Points, in no order, along strands that fork, close into loops and pass close to each other.
Two points are linked if the straight distance between their rows is under 12.5. Some points are linked to none.
faris: 4.03,-3.19,0.23,-3.45,-2.70,6.94,-1.31,-2.10,1.44,7.96,0.17,-3.97,-2.96,1.28,-0.08,-0.12,5.09,-0.13,4.11,0.84,-4.79,0.67,3.48,-1.90,0.21,0.66,-3.08
Nima: 2.63,-1.67,-0.70,1.20,3.06,-0.81,-6.52,-1.28,-0.05,-0.72,-3.44,4.67,-2.12,1.75,-4.46,-3.82,-1.05,-0.60,4.02,2.16,-3.22,3.54,-1.56,-3.49,2.07,5.13,-2.58
sut: -4.12,2.61,3.18,2.01,-0.57,0.67,1.95,-2.76,2.33,1.80,1.78,-1.30,0.52,-2.53,-4.55,0.63,2.02,-0.91,-4.30,-1.95,4.93,-6.45,-0.05,-1.91,-2.07,5.00,0.70
Keva: 2.05,-1.63,-4.80,3.42,-0.04,-0.16,0.43,0.64,0.43,-1.22,-1.81,2.87,4.87,-5.21,1.99,-2.25,-1.63,-5.59,2.71,3.85,-2.54,-2.40,0.66,-1.98,-1.25,1.48,1.15
fidu: -3.96,6.50,2.86,-1.58,2.57,0.31,-0.32,2.02,-4.96,-2.35,4.33,0.50,0.71,4.71,-2.60,-3.75,0.35,-2.87,-4.55,-1.46,0.61,-1.65,0.00,3.05,-0.68,1.09,-3.27
sab: 0.39,4.49,0.79,1.81,-1.38,3.93,0.65,-0.30,0.97,-1.61,2.78,4.06,-2.73,-1.63,-1.76,4.39,2.67,4.10,-4.05,-4.96,-1.33,1.96,0.44,1.29,2.62,-2.24,4.23
raf: 1.60,0.78,-3.00,1.15,-1.68,7.04,-0.33,-2.32,1.63,5.05,0.31,0.13,-0.90,0.60,-0.97,0.14,6.11,3.21,0.40,-0.37,-5.14,2.20,1.19,-0.31,0.12,-0.54,-2.55
rato: 1.93,-0.18,-2.39,0.38,2.39,-1.51,-0.12,-2.83,1.54,-4.03,-1.06,0.79,-0.67,1.03,0.37,1.61,-4.38,0.96,0.63,3.12,-2.73,0.21,5.57,0.13,-0.25,-5.24,-1.03
sev: -2.43,3.88,-5.21,2.09,-1.96,2.52,2.58,-2.45,-3.60,0.22,2.38,5.65,3.84,1.04,3.38,2.88,0.24,-1.84,-0.96,-0.38,-5.01,0.37,5.50,0.57,4.38,-5.90,0.57
vovi: 0.89,-1.40,3.54,-0.17,-0.53,-0.28,-1.87,-4.71,1.24,-1.46,2.84,4.27,-3.16,4.37,0.10,2.91,-1.84,0.92,3.02,-1.45,-2.03,-0.39,4.93,-3.59,2.25,1.73,-2.31
kez: -1.02,-1.83,3.14,-1.31,-5.22,-1.31,1.64,1.95,-3.52,-5.20,4.43,0.67,3.11,1.24,4.44,3.11,-2.95,-2.88,-1.89,-5.66,4.55,1.13,0.40,0.73,0.73,0.08,1.15
Gotat: -2.96,-1.54,-0.20,-2.13,0.61,-2.19,1.88,-3.16,0.28,-0.59,-0.10,-0.14,-3.80,0.82,-0.60,2.74,-1.17,2.76,-0.72,-2.37,4.65,1.82,0.08,3.96,-6.04,-2.48,-1.27
vun: 0.02,0.91,0.06,3.08,-3.42,2.14,3.27,0.16,3.79,6.65,3.14,1.28,1.28,-4.72,-0.59,5.41,5.09,2.37,-0.59,-0.48,-0.54,-2.20,-0.78,-2.98,0.12,1.76,3.88
geve: 7.92,-4.37,0.96,-5.80,-0.36,6.21,-3.25,-4.24,2.60,-0.65,-2.16,0.85,-6.79,-2.15,-4.86,1.66,-0.11,-1.35,4.22,2.47,-0.66,4.40,2.59,3.74,-2.13,2.33,-1.42
Pezer: -4.70,-5.77,4.65,-2.38,-2.79,-4.39,-0.72,-3.58,-0.47,1.50,-0.83,-1.98,-0.61,4.70,2.40,-1.00,-2.87,-2.70,2.35,-1.97,7.63,-0.23,0.98,1.12,-1.82,1.30,1.00
Viv: 4.20,-5.40,1.25,-3.04,2.66,-3.39,-3.29,-0.32,1.11,2.09,-0.68,-5.55,-2.73,6.48,-0.41,-2.66,-1.11,-2.48,2.18,5.60,-3.23,0.38,5.46,0.69,-1.11,-1.69,-2.39
safab: 4.53,-3.23,3.48,-4.87,-0.33,4.07,-3.92,-5.77,0.94,0.87,0.79,-0.04,-8.13,3.14,-4.04,1.68,0.33,0.89,1.81,0.07,-0.53,0.96,6.58,0.79,-1.40,3.63,-3.88
mek: 0.06,-2.17,-2.56,0.95,-1.98,-0.38,-2.17,1.40,-2.07,-1.64,0.23,0.90,4.50,0.22,0.46,-0.47,-0.25,1.61,-7.92,0.85,-0.84,3.95,1.15,-0.71,3.33,-1.20,-3.38
mur: 1.00,-2.02,-2.18,1.99,-2.55,-2.15,1.21,4.02,1.34,-1.02,-1.13,2.19,3.00,-0.69,5.83,3.11,-0.87,2.50,1.48,-1.72,-1.68,3.08,-2.53,-1.32,3.35,-3.19,2.91
Zeris: -2.37,-6.59,-1.46,-0.95,2.57,-5.94,-4.51,-4.90,-0.52,-0.82,-4.99,2.00,-2.77,-1.33,-1.46,0.99,-0.75,0.59,-2.21,5.27,3.16,6.75,2.72,3.38,0.73,-2.15,-3.17
vuruv: 1.70,0.85,-1.99,2.42,4.67,-2.68,-2.12,3.34,0.62,-4.82,-4.89,1.64,0.75,-0.37,1.35,-5.11,-3.70,-1.06,3.17,0.55,-1.41,2.45,-3.28,1.47,2.07,-2.18,4.07
Tum: 0.37,4.24,3.45,-2.45,2.31,0.06,-2.78,4.89,-4.44,0.56,4.74,2.99,-0.70,6.88,-1.77,-6.45,0.36,-1.26,-0.75,-1.02,-2.93,-1.26,-1.31,0.72,-0.33,2.70,-3.86
rim: -4.58,3.19,0.05,-0.73,-0.32,-1.55,4.20,-0.57,-1.97,-4.47,1.46,-8.03,4.21,5.54,2.66,-0.60,-2.40,-2.51,-2.95,1.44,0.98,-5.34,-2.38,1.89,1.11,-3.19,-4.79
pesa: -8.02,0.08,1.58,1.52,0.70,-3.70,-0.06,-2.91,-1.59,1.99,-0.83,-0.76,0.14,0.46,-2.12,2.21,2.46,1.45,-2.75,-0.77,4.42,1.97,-3.69,-0.77,-0.54,1.98,-2.72
Kigo: -6.65,-0.58,1.12,-0.43,-0.25,-2.43,2.43,-1.30,-1.84,4.90,0.57,-5.17,1.34,2.44,-2.81,0.75,2.29,3.08,-3.35,0.92,6.10,-1.29,-3.85,0.49,-5.43,2.31,-4.92
zizub: -2.20,1.67,-3.12,1.16,0.31,-0.90,1.88,-1.21,1.45,-0.22,0.40,6.70,-2.14,-0.67,1.89,0.79,-1.29,-1.81,7.12,-0.43,-2.84,-1.94,-0.25,-1.59,-1.75,0.56,1.22
fifu: 1.41,-0.03,-5.42,2.73,-2.27,2.80,0.28,0.00,-0.18,0.23,0.06,-0.16,2.52,3.03,1.86,0.16,1.74,3.02,-2.03,-1.31,-4.17,1.27,1.44,-1.39,0.97,-2.48,-2.25
suto: 2.50,-2.39,-4.44,-1.53,-7.04,4.33,1.15,1.10,0.45,3.21,1.54,6.16,1.58,-2.04,1.46,2.36,3.80,3.46,-2.91,-3.46,-0.52,4.53,-1.25,4.20,-2.72,0.30,1.71
fekig: -0.24,-3.99,1.59,-0.30,-1.71,-2.30,-3.57,3.63,-1.30,-4.14,-2.50,3.63,1.70,-7.59,1.57,4.00,-2.52,2.77,-5.89,2.85,1.48,6.22,-0.70,-4.19,8.78,-0.17,-0.31
tob: -1.04,3.49,-1.95,2.08,0.49,0.67,1.42,0.61,4.57,-1.07,-1.30,-0.56,-2.31,3.91,3.08,-3.24,-0.06,3.00,0.72,-5.23,0.21,-2.85,-1.48,1.45,-1.12,-2.18,4.18
Vemev: -5.20,-1.78,-1.37,2.33,-2.16,-1.14,-0.15,-3.11,2.62,3.47,-2.71,5.41,0.15,-4.15,-1.34,-1.20,-0.18,-0.94,-0.37,-2.16,6.29,-1.17,-2.17,1.75,-2.64,4.22,5.47
bef: 1.32,-4.86,1.22,-2.39,1.24,-2.12,-3.26,0.59,2.62,3.69,-2.83,-8.63,0.44,5.97,1.12,-6.63,0.22,-3.20,-0.90,2.90,-0.24,-1.18,1.40,0.65,0.10,-1.35,-0.33
reki: 2.08,-1.36,2.13,-0.82,1.60,-4.47,-1.33,3.69,-2.33,-5.82,-2.58,-1.60,3.89,-5.21,0.51,4.01,-3.78,2.72,-5.85,5.14,1.77,5.08,-1.52,-0.37,6.20,-3.74,-1.11
Fuvuk: 0.51,2.69,-1.39,1.39,2.21,-0.19,-1.00,3.14,2.13,-0.95,-2.58,2.21,-1.88,1.85,3.46,-6.06,-0.34,0.52,6.37,-2.46,-2.05,-0.50,-4.38,0.42,0.77,0.40,4.82
tiv: -1.24,4.46,0.33,-0.04,2.12,-3.69,2.87,1.74,0.39,-6.14,3.22,4.40,0.83,0.38,0.04,1.36,-4.39,1.15,-3.10,-0.54,0.82,-1.06,-0.71,2.17,-2.04,-3.80,1.75
zezug: -6.09,-4.89,1.32,-0.26,1.11,-5.61,-3.47,-4.13,-1.35,4.14,-4.11,1.14,1.32,-1.00,-2.79,0.42,2.31,1.00,-2.72,3.81,5.11,5.65,-2.05,1.47,0.37,1.25,-2.87
zan: -1.67,0.18,4.61,-1.28,2.03,0.20,-1.41,-0.65,0.28,3.30,0.75,-2.47,-1.00,1.07,-0.39,-2.99,1.92,-2.41,1.95,-0.32,0.46,-2.98,0.48,-2.67,-0.12,3.11,-0.83
kul: 0.15,-1.89,2.23,-1.41,0.04,-3.91,-3.04,0.81,-0.34,0.93,2.61,4.57,4.46,1.18,-2.42,0.55,1.83,2.21,-7.53,3.74,-1.73,4.27,1.15,0.11,3.08,-0.27,-3.20
nevub: -3.70,3.34,-1.94,-0.32,-2.38,4.90,3.48,-0.27,-1.65,7.26,2.32,3.41,-4.26,-2.40,1.34,2.06,5.58,0.24,5.34,-3.14,-0.66,-2.48,-2.57,0.23,-1.54,2.70,1.12
toka: -1.16,2.69,1.50,2.63,-2.84,2.15,0.40,2.45,1.16,4.69,1.44,2.10,2.63,-4.65,-1.43,2.84,7.32,1.68,-3.50,-1.73,-0.31,1.63,-3.85,-0.16,3.37,1.93,4.96
delun: 2.02,0.53,-1.81,1.71,-0.41,2.65,-0.77,0.09,3.77,4.74,-0.88,1.76,1.89,-0.94,3.69,-3.28,3.62,-2.03,5.44,1.22,-5.64,-1.99,0.78,-1.39,2.48,0.39,3.39
Pali: 2.13,1.55,5.43,-3.01,3.18,-1.90,-3.52,-0.33,-5.85,-5.13,1.64,-2.02,-0.79,4.90,-1.99,0.11,-2.93,-0.44,-1.65,0.25,-0.24,3.43,3.24,0.96,4.15,-1.95,-1.73
Tof: -1.61,1.89,1.72,-0.36,1.03,2.63,-0.11,-2.70,0.53,0.33,2.14,-0.65,-6.08,4.45,1.14,2.49,-0.24,2.59,4.70,-3.05,-2.16,-3.39,3.22,-5.18,2.06,0.29,-3.11
ziluf: 5.44,-1.86,-1.16,-0.70,0.03,4.04,-0.16,1.62,1.71,5.15,-1.47,-4.92,-1.43,0.68,2.73,-3.09,2.76,-0.10,6.24,1.38,-6.30,-1.83,1.35,-1.90,-0.06,-1.68,-0.21
tarip: 2.02,-3.03,-2.02,-1.69,1.65,-1.90,-2.51,-2.26,-0.28,0.93,0.54,-1.06,-1.71,7.56,1.33,-0.08,-1.31,-0.43,1.80,3.71,-5.44,1.60,6.35,-0.11,0.98,-4.85,-4.12
voli: -3.38,6.44,0.43,-1.58,3.51,-4.54,3.98,-0.96,0.24,-5.11,2.75,-0.69,-0.58,5.19,-1.07,2.05,-3.63,2.94,-4.37,0.20,1.47,-2.49,-0.07,3.80,-2.43,-4.67,-2.83
ladad: -3.32,2.22,0.32,2.13,2.75,-3.31,-0.65,-1.60,3.92,-3.34,-3.19,0.16,-1.93,4.53,2.16,-0.26,-2.05,3.53,-0.09,-1.95,-0.08,1.48,-0.54,1.03,3.36,-5.46,2.00
popek: 6.15,-1.29,-8.76,2.66,-4.31,6.87,1.24,1.81,0.14,-0.86,-1.54,0.13,1.40,-1.14,2.67,-0.17,1.07,3.54,-0.51,-2.31,-4.17,0.97,0.21,0.00,-0.96,-0.51,0.45
maba: 3.86,-3.07,-2.45,-0.76,-3.22,7.26,-1.73,-2.63,-2.11,0.73,-2.84,1.19,0.76,-7.83,-2.55,-0.47,3.45,-4.05,-1.15,0.54,0.75,4.65,1.51,2.43,-0.37,2.64,-0.14
vopi: 5.43,0.43,-0.68,0.24,-3.32,4.24,2.09,1.06,-1.16,-1.85,1.28,0.50,1.06,-5.48,2.26,3.82,-0.33,-1.60,2.52,-1.35,-2.98,0.71,2.20,-0.31,0.58,-1.18,3.19
Gak: -0.66,2.14,0.01,3.16,0.65,2.73,1.72,-2.16,2.61,0.79,0.11,-0.82,-0.79,-5.86,-2.90,0.27,1.06,-4.24,-0.45,0.64,0.84,-7.33,2.00,-2.84,-2.48,3.37,1.45
gef: -6.06,-3.64,3.80,-1.43,-3.84,-4.33,1.67,-0.70,-2.39,0.25,1.52,-0.01,2.97,2.78,4.91,2.97,-1.80,-4.09,0.98,-2.51,4.18,1.27,-0.79,0.09,1.19,0.45,-0.80
gid: -0.33,-4.54,1.87,0.22,-2.38,-3.76,-1.42,3.91,-1.68,0.55,-0.82,0.81,4.29,-5.49,1.51,5.47,1.10,2.38,-1.93,2.46,1.58,5.41,-4.11,-4.69,3.82,0.21,-0.91
buki: -1.11,-0.53,2.81,-4.38,-0.28,-1.48,2.55,-0.99,2.70,2.21,1.70,-5.59,-3.07,2.24,0.44,1.93,0.34,3.26,-2.12,-1.32,3.71,-1.35,1.66,3.81,-5.35,-4.51,-0.67
lipan: 1.53,-7.04,-1.85,-2.85,-3.66,2.84,-1.73,-3.51,-3.29,5.73,-1.10,-2.07,-2.20,0.86,-3.27,0.01,2.01,1.09,0.12,-0.06,2.88,3.52,0.57,1.26,-6.21,3.59,-4.39
Narib: -3.28,5.52,2.65,0.40,3.11,0.58,0.69,3.19,-2.38,-1.64,2.29,-5.58,2.53,2.96,-2.65,-4.65,1.72,-1.47,-6.02,0.14,0.80,-4.97,-2.46,0.33,0.01,2.86,-4.20
vebad: -6.19,1.70,1.80,0.36,1.23,-2.19,0.79,-4.25,3.09,2.12,-1.07,0.73,-0.32,-3.29,-2.93,-2.66,0.98,-1.77,-3.23,-0.19,5.26,-3.66,-0.08,3.74,-3.74,1.84,2.34
digo: -2.60,4.63,5.86,-2.74,3.55,-1.10,0.87,-1.71,-3.80,1.73,3.87,-1.70,1.36,1.40,0.61,1.81,1.92,-5.21,1.34,3.19,-2.69,-1.17,4.60,0.93,3.83,-4.18,-1.21
rak: 1.17,5.70,2.14,-1.32,4.46,-0.05,-0.42,0.03,-6.79,-1.99,2.80,-3.17,1.60,2.93,-1.44,-2.36,-1.87,-3.05,-0.59,3.64,-3.10,-0.84,4.12,-0.56,3.20,-3.26,-2.35
beg: 4.75,-2.22,-1.38,-2.71,-3.57,0.92,1.07,1.59,3.57,-0.34,0.34,6.47,-2.13,-2.81,0.94,2.73,0.05,4.84,-0.75,-3.22,-0.16,3.86,-0.72,4.80,-3.19,-2.58,4.48
sogad: -0.46,-2.00,2.12,-2.91,4.38,-1.10,-1.96,1.09,1.29,5.10,-3.75,-7.65,-2.54,-0.59,0.15,-6.80,1.47,-4.84,3.25,3.57,1.17,-2.73,1.14,3.51,-1.03,-1.86,0.63
nak: 6.58,0.47,2.38,-3.25,3.00,4.10,-5.56,-3.30,2.45,-1.81,-0.77,3.12,-7.82,4.56,-5.27,-2.84,-2.16,2.26,3.58,1.52,-3.58,0.73,2.79,0.27,0.64,3.89,-1.98
pibil: -1.77,-3.25,-1.79,-0.43,-1.38,-3.23,2.74,0.34,0.06,2.52,-2.36,-6.59,4.38,-2.75,2.80,1.45,0.63,-1.47,0.37,2.33,2.82,0.59,-1.96,1.04,-3.66,-2.30,-1.05
tuti: -5.58,1.57,3.17,0.60,0.92,0.01,-0.86,-0.64,1.19,2.72,0.80,1.29,-4.50,3.65,-1.22,-2.28,1.97,2.44,1.22,-4.58,2.71,-3.74,-3.60,-1.70,-0.40,4.36,0.48
tano: -0.33,-3.18,-4.80,2.00,-2.76,-1.26,2.24,4.23,-2.12,1.87,-2.21,-3.69,4.06,-1.55,4.97,1.15,2.03,0.64,1.86,-0.55,0.70,3.34,-4.50,0.10,-1.22,-2.17,0.26
kaz: 5.97,1.46,-6.51,4.06,-4.03,5.98,2.15,1.50,-0.08,-4.07,-0.05,2.64,1.29,-5.96,1.61,2.75,-0.32,2.03,-1.25,-3.10,-2.75,0.06,0.95,-0.74,2.45,0.43,4.60
dumob: -3.67,0.24,-0.98,0.08,-3.86,3.71,1.41,0.33,-3.08,9.01,1.61,1.56,1.02,-3.40,-0.47,-0.22,6.41,-2.53,3.01,-1.25,1.11,-0.74,-3.23,-0.45,-2.01,5.77,0.76
razo: -2.30,2.52,3.75,1.79,1.26,-0.98,-1.44,-1.19,0.50,-3.11,0.71,-3.09,4.29,2.25,-2.95,-2.42,0.96,-1.56,-9.06,-0.01,1.58,-1.46,0.12,-0.26,3.88,0.52,-2.29
fos: -3.73,6.18,-3.97,1.39,3.63,1.40,3.72,2.98,-1.36,0.59,-0.02,-3.96,-1.93,0.21,1.64,-3.53,0.05,-0.71,2.16,-0.22,-0.89,-7.42,-1.83,-0.59,-2.12,-0.42,-2.63
lezas: -3.77,8.05,-4.86,5.93,2.20,3.33,3.43,1.75,1.48,0.30,0.63,0.41,-3.57,0.47,-1.70,-1.23,2.00,2.02,-0.10,-2.50,-1.95,-7.58,-2.76,-2.69,1.15,1.64,0.52
zoku: 5.97,3.89,-2.27,-3.58,-1.54,7.48,2.88,0.38,-1.07,0.13,1.76,5.22,-1.75,-3.78,0.39,3.13,1.37,-0.99,5.94,-0.47,-4.56,2.15,1.11,3.46,-1.45,-1.20,1.90
buno: -4.12,5.01,1.13,2.67,0.94,4.06,1.38,-0.76,-0.61,0.69,2.09,-0.43,-7.22,1.30,-2.55,0.64,0.90,2.74,0.62,-5.18,0.02,-4.56,-0.44,-2.93,-0.01,2.33,-0.68
fom: -1.31,-5.26,3.61,-0.01,0.23,-1.11,-4.60,-2.32,1.23,5.24,-2.76,-6.74,0.56,4.29,-0.32,-5.28,2.52,-1.83,-0.23,0.93,2.34,0.18,0.59,-2.44,1.92,3.18,-0.68
Med: -2.68,-4.26,0.24,2.54,-1.68,1.40,0.86,-5.74,0.86,-0.22,-3.22,-5.33,-1.66,-4.59,0.77,5.14,0.68,0.51,0.61,0.16,3.96,0.70,3.90,-2.15,0.30,-2.41,-1.20
dozun: -2.86,-4.71,0.51,-3.09,-2.42,-1.56,-0.25,-0.29,-3.49,7.12,-0.51,-3.90,-1.10,2.25,-1.89,-1.59,1.26,2.30,1.36,-0.15,6.70,1.54,-3.62,1.19,-7.54,3.13,-2.65
Ruto: 5.40,-4.96,0.00,-5.39,-1.94,2.87,-0.80,-2.01,0.50,2.51,-1.30,-0.64,-4.54,-2.53,-3.74,-0.08,-0.18,-0.24,3.84,-0.03,1.69,2.53,0.54,3.05,-7.20,3.03,-0.60
Rafo: -3.77,0.33,0.26,3.69,2.34,-6.92,0.31,2.75,2.85,-2.12,-1.73,3.07,3.05,-1.17,-0.93,-0.19,-1.82,0.78,-0.90,1.44,2.20,-0.25,-6.72,-2.67,0.73,2.35,1.03
Lipe: -0.25,-6.66,0.97,-2.43,-3.34,-1.30,-3.12,-2.65,-0.07,1.44,-1.96,-2.22,1.03,2.69,-0.11,-4.52,-1.61,-3.00,-3.63,-1.58,6.12,1.23,1.77,4.17,-2.66,0.87,1.23
rubi: 1.12,1.96,-8.39,6.22,-1.42,1.13,3.02,3.32,-1.09,-3.24,-0.75,4.70,4.15,-4.75,3.35,-0.49,-1.76,-3.69,3.06,0.41,-2.92,-2.87,-1.92,-1.69,1.08,2.16,4.75
tanif: -0.89,-3.68,-0.70,1.06,-2.46,-2.08,-1.11,1.02,0.99,0.63,-3.26,2.83,1.56,-2.95,1.56,-2.17,-0.96,-0.05,1.27,-3.23,4.64,2.32,-4.50,0.88,-1.24,2.91,5.51
ker: -1.41,-4.70,3.72,-2.18,-0.38,-3.52,-2.62,2.69,-2.04,2.20,-2.42,-1.28,-1.42,1.46,0.04,-2.58,-0.67,0.43,4.33,-2.56,4.61,5.40,-6.08,1.24,-1.58,2.14,2.72
fanog: 2.79,1.13,-0.14,1.96,-2.66,3.05,0.78,5.83,0.38,3.25,1.83,0.04,3.93,0.52,5.49,-4.61,3.54,-1.78,3.83,-2.30,-3.39,-3.69,-2.28,-1.97,2.59,4.33,4.56
pon: 1.56,-5.30,-0.89,-0.90,3.60,-6.39,-3.00,-2.67,2.38,-4.18,-3.51,0.93,-2.18,2.64,0.13,2.46,-5.20,2.86,-0.28,4.72,0.27,3.58,4.10,0.13,1.95,-3.77,-2.67
les: -5.04,-1.03,-2.09,2.63,-1.79,-1.58,3.41,-2.15,1.49,1.00,-1.72,-3.12,1.72,-3.98,1.81,6.28,0.83,-0.75,-0.94,0.43,1.56,-0.70,-0.48,-2.29,1.32,-2.68,0.11
Sarok: -2.14,-2.79,2.98,0.03,-0.26,-0.97,-1.46,-3.89,-1.09,-2.40,-1.17,-4.28,1.90,0.33,-1.58,-1.63,-1.19,-2.88,-5.76,-0.94,5.49,-0.18,1.90,1.72,-0.26,1.99,-1.74
ran: 0.82,4.47,-1.30,2.13,3.99,-0.46,2.64,-0.87,2.55,-1.53,0.22,-1.13,1.29,-3.16,-1.14,-1.60,-2.89,-3.50,1.08,3.66,-2.20,-8.18,3.79,-3.06,-2.06,-0.99,-0.45
Gen: 1.41,4.58,-0.69,3.76,-2.67,3.79,1.32,4.67,-0.24,3.53,3.56,3.36,1.72,-1.53,1.15,-0.70,6.42,0.58,-0.32,-4.47,-2.23,-1.76,-5.18,-0.49,2.67,6.17,6.03
Dof: -3.28,3.24,5.63,-0.66,1.11,-2.62,0.46,-0.57,-0.02,-0.63,2.70,-1.68,6.25,2.45,0.56,-1.65,0.51,-6.09,-4.26,2.74,-0.76,-2.62,1.89,0.94,4.32,-1.83,-0.71
Kobes: -0.15,0.96,-4.53,1.37,-4.98,3.51,5.42,0.64,0.61,4.63,3.24,2.74,-1.59,-3.65,2.50,6.80,3.30,1.38,3.85,-2.79,-1.88,-1.39,-0.96,-1.20,-2.51,0.95,2.01
vupa: 2.19,-2.65,4.20,-2.55,0.87,-1.80,-3.02,-3.72,-0.77,-3.21,1.99,0.77,-4.23,4.59,-2.68,1.72,-1.98,1.11,-1.23,0.01,0.59,2.23,5.20,1.26,-0.45,1.68,-2.91
Rasuk: 0.04,1.11,2.42,0.09,0.43,-1.82,-1.17,1.32,2.40,2.89,1.41,3.92,3.31,-1.96,-2.59,0.92,3.74,2.57,-4.75,1.43,-0.50,2.83,-2.42,1.05,0.08,-0.36,2.13
sel: 4.88,-2.19,2.34,0.74,2.62,-2.60,-2.63,-0.19,0.92,-5.16,-1.20,1.45,1.68,-5.54,-2.10,3.01,-4.59,-0.89,2.13,4.99,-1.23,0.94,2.76,-5.73,3.07,1.50,-0.33
lin: -2.51,-0.47,-1.74,3.46,0.71,-2.47,-0.95,0.72,4.12,-1.87,-4.59,2.20,-1.45,-0.89,2.39,0.92,0.16,6.01,-0.38,-2.28,0.25,4.71,-4.27,-0.20,4.44,-4.51,4.20
bof: 5.42,-0.98,1.97,0.82,0.14,1.23,0.23,1.27,-2.66,-2.71,-0.05,-2.83,2.12,-5.55,0.66,3.62,-2.27,-1.22,3.32,2.10,-2.21,1.02,1.67,-4.83,2.93,-1.70,1.73
fabo: -1.07,1.14,-2.34,0.24,2.32,0.61,1.54,2.15,1.29,2.27,-0.50,-2.32,-3.80,0.88,-1.97,-0.66,1.08,5.66,3.38,-0.16,-0.79,-1.09,-3.39,-2.56,-5.29,0.42,-2.90
nemi: -2.95,4.68,-3.13,2.25,-0.54,-0.16,4.63,-1.10,-2.36,-4.04,1.59,-3.80,6.87,0.58,2.20,1.40,-2.59,-5.41,-4.12,2.84,-0.61,-5.92,2.14,-0.42,2.78,-3.55,-2.70
Nog: 0.24,3.15,3.05,0.47,-1.58,0.23,2.79,3.29,-4.53,-7.36,3.31,-1.91,2.61,-3.07,-0.84,3.86,-2.63,-2.52,-4.03,-3.20,3.99,-0.01,-1.08,1.22,0.21,0.75,1.92
diru: 4.91,-5.91,-3.30,-2.44,-3.60,2.61,-4.77,-3.35,1.10,-3.74,-1.79,8.46,-1.79,-0.55,-0.58,0.97,-3.82,0.65,-1.78,0.98,-1.81,4.76,5.21,1.58,2.50,0.25,-2.25
genu: -1.86,3.71,0.02,-0.86,3.77,-0.12,1.78,-0.41,-2.58,0.39,-0.60,-3.31,-2.01,-3.77,-1.96,1.61,2.79,-0.03,0.44,1.67,0.16,2.47,-0.51,4.39,-2.44,-5.22,-0.04
mim: 0.42,7.71,0.63,1.71,4.72,-0.93,2.54,1.64,-1.82,-7.77,0.83,0.65,-1.37,0.25,-2.20,0.61,-6.07,1.44,0.33,-1.19,0.03,-1.98,-1.00,-0.27,1.45,-3.13,3.92
Lovef: 3.30,-5.31,2.38,-3.55,0.93,-7.09,-1.06,3.53,-1.23,-5.58,-0.58,-1.35,4.52,-2.74,1.93,1.46,-5.21,-2.24,-3.15,5.19,2.55,3.19,0.63,1.56,1.35,-3.05,-1.05
par: 0.66,3.22,1.08,-0.30,4.59,2.50,-5.15,-0.82,0.52,0.67,-1.32,5.14,-5.86,2.45,-5.27,-5.67,0.49,0.63,3.89,0.12,-3.38,0.37,-1.80,-1.28,0.66,5.49,-2.13
nif: -1.27,1.99,-1.12,1.40,1.51,-2.52,3.90,-2.13,3.03,-0.75,2.00,-1.24,5.52,1.50,1.63,1.41,-2.24,-4.02,-3.34,5.12,-1.91,-7.52,3.92,-1.65,-1.09,-2.50,-3.69
lafad: 4.82,3.69,1.19,-0.86,4.28,-0.73,-0.28,3.60,-1.85,-6.70,0.65,-1.29,-2.93,3.76,-2.07,-0.88,-6.18,5.10,1.93,-1.17,-1.17,0.96,-1.47,-1.66,-0.62,-2.46,1.27
gedir: -1.95,1.51,0.18,-1.60,-0.54,-0.35,4.47,-0.11,2.46,-1.09,1.53,-8.20,1.28,3.67,1.51,-0.28,-0.78,1.05,-4.69,-1.21,2.89,-5.97,0.33,1.71,-4.05,-2.90,-2.85
Nivab: 2.00,-1.71,0.06,3.16,0.58,-2.55,-0.74,-0.23,4.67,-3.90,-1.37,5.16,2.71,-5.34,-0.84,1.38,-3.53,-1.56,1.33,3.29,-1.98,-3.47,0.95,-5.30,0.51,2.16,2.63
gama: 4.08,3.17,2.11,-2.76,2.19,1.76,-1.23,5.13,-3.63,-0.73,3.06,-1.62,-3.81,4.63,-2.06,-2.58,-0.62,3.40,1.63,-1.68,-3.24,1.13,-2.56,-1.24,-0.79,0.81,-2.76
fuser: 3.81,-1.41,0.48,-0.39,3.51,-5.82,-1.19,4.26,1.07,-4.11,-2.02,-1.17,4.77,-0.07,2.29,-2.68,-4.39,-2.27,1.05,3.23,-1.35,1.65,-1.49,0.03,1.82,-3.81,2.76
Lesep: 0.96,0.44,0.38,-2.25,5.56,-1.62,0.50,4.42,-1.94,2.24,-1.72,-5.36,-0.34,-0.79,0.76,-7.09,-1.17,-4.52,4.51,4.21,-0.92,-4.79,-1.39,-1.21,-3.32,0.92,-1.72
Povaf: -1.15,-1.83,-0.01,-1.56,-1.95,-1.40,0.30,-0.94,2.75,0.27,-0.43,5.24,-5.14,1.65,-0.40,1.11,-0.41,5.67,1.86,-4.95,2.83,2.85,-2.76,2.89,-3.86,-0.29,2.93
val: 4.81,0.04,-1.63,-3.42,-4.25,5.54,0.26,1.82,-1.63,1.74,2.62,5.51,0.40,1.59,1.31,-0.20,2.16,-0.14,2.10,-3.24,-3.57,4.28,-0.12,3.07,-0.17,1.10,0.25
Zos: 4.21,3.73,-5.74,5.08,-2.73,4.86,2.98,4.57,-0.06,-3.50,1.65,1.39,1.60,-3.44,2.35,-0.43,-0.06,-0.93,0.94,-3.74,-1.72,-4.14,-1.96,-0.16,-0.38,3.47,5.85

How many points has the smallest loop of links through each point below? Write none if it is on no loop.
sel => 8
mek => 11
fom => 21

A fork is a point with three links, a tip a point with one. Leave the first point through the second and follow the links. Name the first fork or tip that comes.
les; pibil => gid
fekig; reki => Med
nemi; nif => ker
Zeris; zezug => safab
sut; Gak => vopi
dozun; Kigo => bef
voli; tiv => razo

A piece is two or more points that can be reached from each other along the links. Count, over all rows, the pieces, the separate loops (a circle has one, a figure eight two, a Y none), the forks (points with three links) and the tips (points with one).
pieces => 3
loops => 3
forks => 9
tips => 9
